A landscape with many valleys, sampled at points; each row gives a point and its height.
A ball rolls from a point to whichever of its 4 nearest points has the largest drop for the distance, and stops where none of them is lower. Distance is the straight distance between rows; heights are no part of it.
J724: [-50  30  -8  -5 -17   1 -28  -1 -10]  h=4.93
J830: [ 27 -59 -13  -3  -9  19  18 -27  10]  h=7.84
J160: [  5  12 -15 -17  12 -34 -26  -7 -16]  h=1.53
J899: [ 20  38   4  25  29 -34  -8  19   8]  h=3.51
J968: [ 77 -50  40  -2  -4  24  19 -28  26]  h=1.44
J102: [ 12  27 -12   3  25 -30 -12  10   9]  h=3.39
J880: [  5  -7 -34  -5   4 -12  17 -13  17]  h=4.36
J408: [-23  18  51  49  -5  38  34  77 -38]  h=7.79
J802: [-23  39  44  59   7   8  39  65 -29]  h=7.61
J473: [ 64 -46   8   4   1  16  18 -34  40]  h=2.01
J164: [ -3  34 -11  13  19 -32  -8  11   0]  h=3.20
J27: [ 17 -65  20 -44 -15  27   6 -15 -14]  h=1.99
J622: [ 10 -27 -17 -43 -10  -9 -10 -16 -10]  h=6.70
J849: [ 35 -59  -2 -10   1  19  20 -27   5]  h=7.53
J516: [ 69 -19  11  -8  -9   4  15 -34  49]  h=2.10
J141: [-30  -5 -37  -4 -17   7  13 -11   4]  h=4.70
J897: [ -8  19  10 -16   8 -18 -50   4 -26]  h=2.44
J97: [-31  38  10  26  13   3 -23  40 -31]  h=5.56
J608: [-33  20 -26   4  -1  -9  -2  -4  -8]  h=4.18
J497: [-13 -20 -26 -31 -13   9   2 -29  -5]  h=5.95
J924: [-30 -24 -15 -28 -40  40 -18 -37   5]  h=5.08
J694: [ 45 -53  11 -36  -5   5   7 -19  15]  h=7.55
J738: [-32  20  -2 -16 -18  -2 -42  -5 -15]  h=5.24
J260: [-59  19 -17  -5 -37   9 -29 -12   2]  h=4.76
J654: [-32  -3 -18 -31 -25   4 -22 -17  -3]  h=4.83
J231: [ 34 -16 -25   4  -1   1  20 -24  36]  h=2.19
J711: [ 31   2 -21  14   4  -7  16 -32  44]  h=2.05
J105: [-31  31  42  41   2  47  12  76 -40]  h=7.85
J293: [-11 -29  -8 -47 -26   4 -28 -23  -5]  h=5.47
J199: [-34  42 -12  39   9 -25  36  23   4]  h=1.92
J125: [-18  30  34  52  22  12  16  66 -26]  h=7.13
J478: [  0 -57  -4 -26 -22  36   1 -27 -21]  h=7.60
J706: [-46  40  10  30   8   3  -3  45 -29]  h=4.48
J232: [-50  47  32  30 -11  36 -34  42 -15]  h=4.47
J586: [ 23  26  -4   5  30 -37 -22  11  -1]  h=3.36
J612: [ 46 -26  -7 -15   4 -14  16 -21  21]  h=3.86
J589: [-15   3 -39  23   4  -5  45  -6  27]  h=5.49
J394: [ 19  26 -10  15  19 -26   9  -3  28]  h=3.35
J189: [-51  43 -10  24   9 -10  19  19  -5]  h=2.94
J521: [-66  53  20  21 -34  20 -47  14  -3]  h=3.50
J290: [ 56 -13  -7   6   1  -5  19 -35  56]  h=1.52
J455: [  4   8 -26   8   6 -19  22  -1  15]  h=3.84
J748: [-58  45  10  20  -5   8 -20  22 -11]  h=3.59
J795: [-39  16 -14   2 -10  -6 -27  -3 -19]  h=4.96
J728: [-42   9 -28 -11 -22  10 -13 -16   2]  h=4.62
J930: [-22  41  -4  32  14 -21  11  27  -6]  h=3.12
J336: [-52  39   7  11 -17  15 -52  13 -21]  h=2.27
J618: [ 38 -67  74 -26  14  27  32  10 -20]  h=3.52
J460: [-32  23 -34  17   3 -15  23   1   5]  h=3.58
J70: [ -5  49  -2  36  25 -31  23  20  12]  h=3.42
J226: [ 66 -57  24  -7  -1  15  21 -24  25]  h=2.08
J463: [  7 -57  23 -47 -27  35   1 -22 -19]  h=6.67
J257: [-10  27 -12  -7  15 -25 -26   6 -14]  h=2.46
J644: [ -5  38   3  26  33  -8 -18  33 -23]  h=4.63
J712: [ 10 -18 -34  16   5   5  38 -19  31]  h=4.66
J117: [-17   3  -4 -39 -18  -9 -42 -13 -20]  h=5.15
J999: [ -4   2 -31  13   2  -9  32 -13  29]  h=4.84
J319: [-38  41  24  18  -5  28 -60  32 -20]  h=4.50
J693: [ 2 41 23 52 31 -6 16 52 -5]  h=5.60
J953: [ 46 -12  -6 -15   6 -19   6 -23  34]  h=3.16
J580: [ 26 -50  -6 -28  -5   7  10 -27   1]  h=8.19
J410: [ 29   2 -12  -3  13 -32   0 -19  23]  h=2.96
J450: [ 26 -64  37 -58 -15  23  16  -5 -20]  h=6.54
J505: [ 64 -49  19 -20   5   2  19 -27  27]  h=3.76
J856: [-21  33  -5   9  13  -5 -38  21 -31]  h=3.68
J341: [ 15   5 -17 -15   9 -33 -14  -6  -7]  h=0.75
J851: [-22  39   5   8   1   5 -52  24 -37]  h=4.21
J590: [ 31  22  -9   2  18 -42  -6  -3  22]  h=3.19
J645: [ -8   9 -18 -19   7 -26 -10  -7  -9]  h=2.25
J668: [-12 -20 -28 -17 -15  10  -5 -18  -4]  h=5.23
J374: [ 21 -70  62 -34   0  37  17   4 -24]  h=4.92
J40: [ 50 -72  64 -12   7  25  30  -7 -10]  h=1.48
J991: [-30  37 -19  28   2 -26  22  14   6]  h=2.90
J465: [ 32 -16 -18  -6   8 -16  11 -22  27]  h=2.63
J320: [ 47 -54   6 -29  -8   7  25 -24   6]  h=6.46

Two balls start at each pair of points below. Name the first point that both come to, or write -.
J856 / J899 => J257
J105 / J102 => -
J117 / J164 => J160

Where does a ball stop that starts at each point below?
J953 => J290
J97 => J341
J712 => J290
J618 => J968
J410 => J290
J999 => J290
J693 => J199
J505 => J968
J460 => J199
